Points on a hilly landscape, in no order, each with its height.
From any point a climber takes the steepest step (rise divided by distance) to one of its 2 nearest points. It stops when none of these is higher. Distance is the straight distance between rows; heights are no part of it.
lepu: [116  98 132 122  96  98 137  90 132  67  95 118  89  92 150 142 114  79
 128 105  98  65 105]  h=28.3
Nede: [109  63 101  78 113 126 112 108 130 119 133 132 118  87 126 126 102  98
  46 104  89  95 112]  h=29.5
Nibam: [ 89  92  84  88  99  62  84  98  45 110  80  95  99  94  96  85 101 141
 112 138  98 119  63]  h=16.3
disab: [ 84 101  85  79  89  87  54 111  78 106  70  84  89 122  72 115 110 131
 122 138 109  92  79]  h=14.1
Ruf: [ 67 108 136  80  59  81 109  83  74  78  80  39 104 114 114  75 104 119
 113  73  77 107 121]  h=15.6
Kero: [139 115 103 133 109 145  84  79 113  86 135 128  83  93  63 111 112  89
 119 120 121  95 104]  h=59.8
tiz: [130  92 124  93 101  65 137 124  75 120  67  90 131 125  93 117  89  82
 127  98 113 132 132]  h=35.3
Retom: [ 93  88  90 137 116 134  91  82 105 100 138 111  97  90 109 105  97 124
  76  68 130  86 129]  h=5.3
doke: [ 98  70  95  75  87 114 131 106  90 108 110  56  53  96  90  86  82 123
 111  97 110 125 105]  h=40.3
lape: [114  96 108 122 130  98 116  91 145 138  89 127  74  88 145 110 116  67
  63 115  96  86 112]  h=21.1
mubek: [129 126 112 121 115 101  90 102 106  75 120  79 108 113  42 104  86 108
  72 116 104  96 108]  h=43.3
Vata: [ 85 130  70 126  93  81  99  86  69 119  81  69 105  88  59  58  63 128
  71  85  90 112 102]  h=29.3
Mobu: [ 76 118  94  76 110  85  79  70 112  96  99 131  65 107  62  59  68  91
  99 111 123 128  82]  h=34.3
lofub: [144  57 107 125 111 126 114 121 122  95 100  91  77  94  71  90 133  93
 115 113  83  78 101]  h=50.1
lapa: [ 64 127 107  75  98 112  88 102 105 105 132  69  80 124 107 101  74  98
  57  74  89  95 111]  h=63.2
pomim: [111 109  57 108 116  92 118 107 123 141  89 127 113  62 120 108  77  82
 125  87  95 126  83]  h=23.4
sageb: [111 105  94  87 125 103 103  95 146  94  99 113 133 112 124 111  66  85
 107  64 113 101 132]  h=14.7
vez: [106 113  80  95  70 112 124 111 113 124 140 114 112 140 101 132 103  86
  99 113 124 101  81]  h=41.3
ges: [164  53  96 128 129 127 114  96 113 121  92 112  97  62  95  98 133  98
 128 116 101 100 119]  h=46.2
kezib: [100  93 107  85 112 111  98 110  94 122 122 153  88  63 137 127  69  58
 120 100  66  91  99]  h=44.0
mogiv: [117 124 100 126 128 104  87  93 118  57 127  85 103  77  89  95  75 108
  54 101 125  93 105]  h=38.9
lotup: [ 95 113  87 129 111 107  73  95 101  84  89  98  82 121  89 132  79 100
 124  68 142  67 126]  h=63.5
Zok: [109  85 132  99 134  96 123  88 123 132  86 128  86 103 161 121 102  73
  84  81  97  91 149]  h=19.0
Ludin: [ 91  93  76 116  83 137 108  98 116 144 140 106 105 121 124 113 101  80
 116  93  92  97  80]  h=45.2
fufe: [108  92 118  92 106 100 140 126 113 103 106 112 137 114  95 122  86 113
  53  54 119 110 149]  h=10.2
keduk: [115  87 133 106 110 113 109  88 100  88 131 157 125  99 121 111 124  97
  95 120 103 108  89]  h=42.9
fediv: [ 81 102 131 109  58 101 129 113  99  69 101 125 116 137  71  78 152  87
  73  83 106 100  99]  h=13.0
bepo: [104 107  74  88  92 107  92  97  93  72 118  94  72  55  84  93  71  89
 108 107  69 121  83]  h=35.9
sudar: [ 75 126 117  47  46  98 121  98  79  88  72  52 144 149  93  76 120 122
  89  64  89  99 124]  h=17.6
rer: [ 81  73 107  75  68  82  85 102  96 106  50  80 123 133  75  87 114 101
 149  92  78 101 122]  h=45.6
gosa: [ 74 125  71 114  99  84  70  75 106 103  53  29  67  91 100  70  81 118
  85 106 107  77  81]  h=37.6
latus: [ 98  79  77 112  82  96  91 112  80 135  57  58 119 127  66  80 105 110
 141  64  99 102 132]  h=50.7
pitus: [ 94 105 105  78 116  96  66  82 124  57 122  82  65  87 130  88 110  96
  95 144 114  92  65]  h=46.0
panov: [148  97 115 106 112 116  99  82  90 108 110  61  97 127  47  82  88 113
  91 120 127 102 119]  h=47.9
der: [ 65 138  81  91  89  88  74  69  88  88  86  38  65  70 118  99  61 100
 126  99  84  73  91]  h=41.4
noloz: [134 102 121  78 142 118  73 115 117 124  79 106  72 101  87 141  93  43
 127 109  67  94 101]  h=54.3
kaze: [ 73 124 138  99  74  47 127 109  40  87  65  67 126 108 112  78 116 120
 104  82  93 134 121]  h=13.8
Mesu: [ 77  61 104  97  94  80  82 128 117 125  58 133 112 132  76  82 117  90
 113  86  92  91 120]  h=40.7
Kog: [ 48  93  93  89  97  90  82  95 125  90  95 118  97 130 154  97 120 100
 119  69 107  97  87]  h=21.4
tif: [ 91 100 145  74  84 120 118  99 139  59 127 114 112 124 112  75 146  85
  74  73  95 113  94]  h=15.0
genen: [121  72 117 102 115 106  89  94  60  83 103 108  82  65 115 125 110 114
 142 121  99 101  95]  h=39.7
Fota: [ 79  97 107 138  87  86 141 111  92  85 104 131  71  76 150 113 155 112
  97  97 105  87  84]  h=68.4
Kan: [138  71 107 130  93 118  91 122  94 112 100  67 125 110  58  73 123  92
 118 121  57  97  98]  h=55.6
musim: [104 102  86 123 104  99  91 100  98  97  69  73  95 131  84 105 107  97
 150  72 120  91 117]  h=56.6
lela: [ 84  97  86  96  96  89  64 111  86 138  76 114  95 134  66  75  94  85
  96  91  70  99  92]  h=36.0
gaz: [146 104  99 100 103  98  72  96  52 113  90  82 102  91  64 110 104 149
 132 131 121 100 126]  h=53.8
gef: [ 67  73  89  50  99 129  98 108 125 111 120 129 110  84 137  95  97 107
  46  61  80 105 113]  h=26.4
kifop: [ 98  99 113 119  90  93 136 117 119 102  97 110  95  89 132  84 135  89
  92  87  94 115  84]  h=62.1
dugod: [ 70 122  95  66  87 118  92  94 123 110 134  75 106 119 149  99  79  56
  92  80  78  95  86]  h=55.9
nuda: [125 102  98  81 127 128  68  87  80 135 115 130  74  77 121 155  90  63
 132 102  71  95 108]  h=48.2
fer: [ 55 104  85 133  90 125  86  92  95  65 149 114  92  80 106  78  98 110
  74  57 105  88 108]  h=3.8
geg: [ 93 103  99 165  98 105 137  99 114  84  83 125  55  83 116 112 131 103
 102  88 131  71 106]  h=76.1
Ziset: [ 86 124  91 120 120  68  58 108  65 145  78  89  88 119  74 100  89  86
  93 106  95  97  73]  h=32.0
nebal: [103 111 120  68 119  93 115 117 145 111  94 113 142 114  91 106  68  73
  51  55 102 100 133]  h=12.5
sez: [103 114  71  80 120  99  76  98  94  91 131 126 112  62 107 113  56  78
 101 106  75 109  99]  h=39.6
zit: [128  69 123  94 100  91 138 110  69 135  88 122 123  86 124 123  89  95
 157  92  89 125 133]  h=39.5
nam: [149 122  80 112 110 106  90  81  68 108 110  86  88  99  67 143  69 111
 138 114 145 108 111]  h=48.5
soka: [142 111 102 103 101 113 109 105  60 116 135  80 117  91  94 132  78 108
 106 114 101 127 106]  h=53.9
tuk: [ 68 151  92 112  90  64  96 107  70  99 105  83 101  84  80  75  73 108
  48  98  80 114  60]  h=26.1
Nudud: [127 107 120 131 135 132 110  91 160 119  95 121  77 110 142 127 132  57
 102 120 103  63  99]  h=23.2
fabor: [130  63 103 111 128 113 111  97  79 125 103 122  97  65 132 100  95 107
 141 105  90 126 125]  h=42.6
Nole: [ 75 101  77  65  55  83  94 105 104  87  68  79 158  96  96  69 119 125
  78 111  95 114  61]  h=20.2
tebil: [ 75 146  67 105  82  69  81  76  84 132  41  45 106  78 105  69  81 118
 111 118  70  70  65]  h=34.2
Bama: [ 74 100 108  83  55  81 108 105  81  99  84  88 176 158  83  75 135 110
  97  74  84 116 106]  h=19.9
Vele: [120 126  73 109  95 120  61  90  98 114 120 117  89 112  57  96 105  97
 135 132 120 105  62]  h=54.5
Zis: [128  97  94 132  83 100 113 122 108 111 101  97 122  93  61 114 102  74
 123 108  54  97  80]  h=62.3
ziz: [ 86  85 101  98  95 125 101 111 103  78 137  73  86 113 120  98 125 125
  65 111  97 108  89]  h=54.6
Tir: [ 99  94 110  57  98 101  99  87  98  91  96  92  46  97  60  84  63  98
 109 118 124 114  99]  h=36.8
Kunem: [ 94 122 103 122 106  81 101 110 114  43 108 105 117  95 102 112 114 112
  84 122 120  90  86]  h=34.7
kapul: [107  86 124 125 132 107  97 102  86  86  99  93  91 110 100  98 107 140
  79  69 132  95 155]  h=7.1
Nobir: [ 99 110 122 107 110  63 138 120  73 102  91 118 108 109  71 128  71  99
 105  88 115 106 117]  h=32.9
vukil: [101 109  84 150 117 114 118 101 135  88 111 150  56  82 103 122 115  79
  67 118 140  42 109]  h=88.4
kapa: [115  82 103 107 151  92  70 123  94 124  42 116  62 107  85 117 121  85
 115 114 115  79 125]  h=70.6
neroz: [ 83  87  71 107  90 115  74  82  93 107  98  83  81  60  98  66 104 124
 114  89  75 120  86]  h=33.0
Feb: [ 72 135  86  94  91  78  81  46  82 108  80 105  91 108  49  55  67 125
  77  98 120 121 103]  h=31.9
Luvov: [110  78  92 107 105 110 101 134 111  75  80  87  72 102  70 107 108  97
  92 112 100  79  79]  h=49.7
Kufad: [ 98  79 108  97  87 107 139 124 140  82  90 125  73  85 100 108 125  64
  84 102  91  85  86]  h=56.4
lek: [116  74 134  98 102 108 114 100  68  96 142 123 116  72 145 100 103 121
  86 111  78 116  85]  h=46.3
vom: [114  86  92  96  79 105 137 137  78 159 123 125 115 115  89 135 108 101
  92 125 104 125  91]  h=36.9
vomil: [120 108  77 101 110  97  98  87  84 126 103  49 120  86 126 112  76 136
  97  96 106 128 118]  h=60.2
Giz: [ 97 101 126 154  89 140 130 111 115  87 135 104  96 115  89  96 138  98
  55  77  92  72 108]  h=8.8
pode: [117  82 131  85 142 106  83 110 104 113  91 123  81 103  75 116  95  73
  98 106  93  83 139]  h=61.4
zuf: [135  84 104  79 120  95 120 127 111 140 115 133 107  88 105 118  93  85
  80 123  88 105  78]  h=32.8
sil: [110  91 133 128 135  74  96 129  92 100  57  84  53 110 105  90 138  87
 101 115  95  87 112]  h=61.3
mog: [104 122  78  84  80 101  91  75 111 103  72  68 125 106 112  98  67  94
 168  80  77 111  95]  h=48.4
Tubop: [ 71 125  49  96  79  93  88  63 105 108  81  61 108  94 105  89  57 108
 126  72  82  95 101]  h=45.0
nid: [124  97 104  85 107  75  93  86  67 107  59  60 120  87  78  91 106 112
 102 131 112 113 126]  h=59.6
tebe: [ 76 126  98  80  60  80  99 114  92  82 103 113 165 122  91  88 111 104
  83  89  91 117  65]  h=22.4
Ras: [106  93  96 108 122 148  83  89 112  60 145 142  64  81 104 114 118  88
 108 135 117  60  89]  h=65.9
Sasas: [ 96  87  66  78  79 148  92 108 142 129 128  63  92 128 112 102  97  81
 102  82  81  94  98]  h=49.9
pofek: [ 82  83  85 118 108 102 100 118 102  49 130 153  67  67 103 111 114  89
  69 129 127  64  89]  h=74.4
bip: [ 99  76 126  78 102  88 130  81  90  60 120 159 113  95 121 107  83 111
 117 105 123 102 108]  h=39.8
folot: [100  67 125  85  88 122 137 110  78  78 137  88 113 105 142  93 134 144
  72 101  96 129  93]  h=50.0
zef: [102  90 125  71 125  82 121  87 131 103  85 133 133  84 175 124  72  94
  92  74 109  99 120]  h=16.8
gofa: [113 116  69 110  89 105  77  70 122 108  74 109 104  83  91  80  86  71
 171  84  74 112  64]  h=52.1
vokiv: [102  96 120 129  93  96 129 114 123  92 113 133 125 120  72 117 136  89
  71  92 121  77 112]  h=10.9
lem: [122 112  96 125 111 113  97 100 136  76  93  98  71  95 130 135 126  73
 140 113 109  64  85]  h=25.8
lekof: [ 79 114 116  46  89 105 108 100 114  63 110 108 114 104 136  67 120 102
  62  81 102 109  83]  h=16.5
Pifef: [116  75 123 122 101 107 126 108 113 101  94  99 123 121  84  88 120 112
  66  79 140 101 146]  h=8.9
zaku: [101 126  84 128 109  71 122 114 112 139  91  85  87  95 113 103  84  82
 113 107  97 129  57]  h=26.0
fiv: [121  73 120  96  96 120 104  89  90 109  98  41  73 116  79  63 109 119
  94 113 102 117 130]  h=43.9
kimuf: [ 63  75  74  91  83 107  59  92  67  98 131  98  97  80 115  85  90 144
  86  95  88 112  97]  h=30.4
zupi: [ 78 135  99 106 108  69  74 112  82 108 117 109  95 115  79 107  86  88
  58 119  99  95  74]  h=28.0
muke: [121 102  83  96 103  86  83  86  94 100  90  46 127  69 104 101  90 148
  82 127  90  88 101]  h=66.3
kinov: [ 99 101 113 102  84  74 136 105  75  80 111 143  86 103  72 115  99  98
 130 109 128 120 107]  h=36.4
Ped: [106 122  96 111 115  64 130 121  92 126  82 103  77  94  74  93  59  87
  87 100 111 132  84]  h=29.0
munab: [114  92 106  89 113 101  78  83 104  59 102 101  90  90 130  95  94 111
 139 124 107 104  91]  h=42.7
sipi: [ 43  70  87  71 112 124  76  94 125 102 111 130  87  99 142  88  91  88
  88  80 110  92 110]  h=23.8
zas: [ 98 106 131 118  99  72 148 111 123  41  98 102 102 109 127 132 119  97
  95  97 117  75 114]  h=31.0
vuda: [ 68  91  98  95  73  93  83 107  45 109 110  85 123  94  77  98  96 137
  92  90  80 104 110]  h=27.5
Gom: [ 79 112  64  76  63  58  80 108  83 112  57  82 121  86  96  74 110 134
 110 128  85 118  49]  h=18.2
mogan: [ 85 131  85  98 118 118  93 102 110  98 114  73  82 118  84 125  58  77
  92  71 118  69 118]  h=73.3
mon: [ 91 101 113  46  87  81 102  99  85  74  67  85 132 103 126  55 119 125
  72 113  99 136  75]  h=18.3
gosuv: [121  92  87 127 104  96 100  93 131 102  83 135 125  84  64  90  99  68
 144  97  77 115  94]  h=56.2
dadu: [ 84  97 121  69  92 109  64  80 108  80 110  71  87 117 104  80 115 120
  85 146  89  93  74]  h=49.5
tatu: [ 62 114 107  94  63  90  76  82  60  78 130 112 152 114  99  91 101 131
  85  99  75 107  76]  h=24.8
Nem: [110 119  45  79 100 123  69  80 114  89 122 117 113  84  78  95  81  73
 115 136 119  92  52]  h=50.4

Call two points neighbours if one is among the 2 nearest of the other. Go from one point of each pair to the other, from neighbour to neighbour, staying as high as possible. Name the lowest point that can't be avoided.
Zis and ziz -> genen
vukil and Zis -> Luvov
mogan and panov -> tuk

For each start below, name every point that the climber comes to, in order.
zupi -> Ziset lela Mesu rer latus musim lotup mogan
sipi -> gef Nede zuf vom vez Ludin Sasas dugod lapa mogan
fufe -> nebal sageb zef Zok lape Nudud lem lepu zas Kunem mogiv mubek panov
sudar -> Bama tebe tatu vuda kimuf neroz bepo sez kezib nuda noloz pode kapa
tuk -> Vata Feb Mobu Tir doke fiv panov
zaku -> Ped Nobir kinov bip keduk lek folot ziz
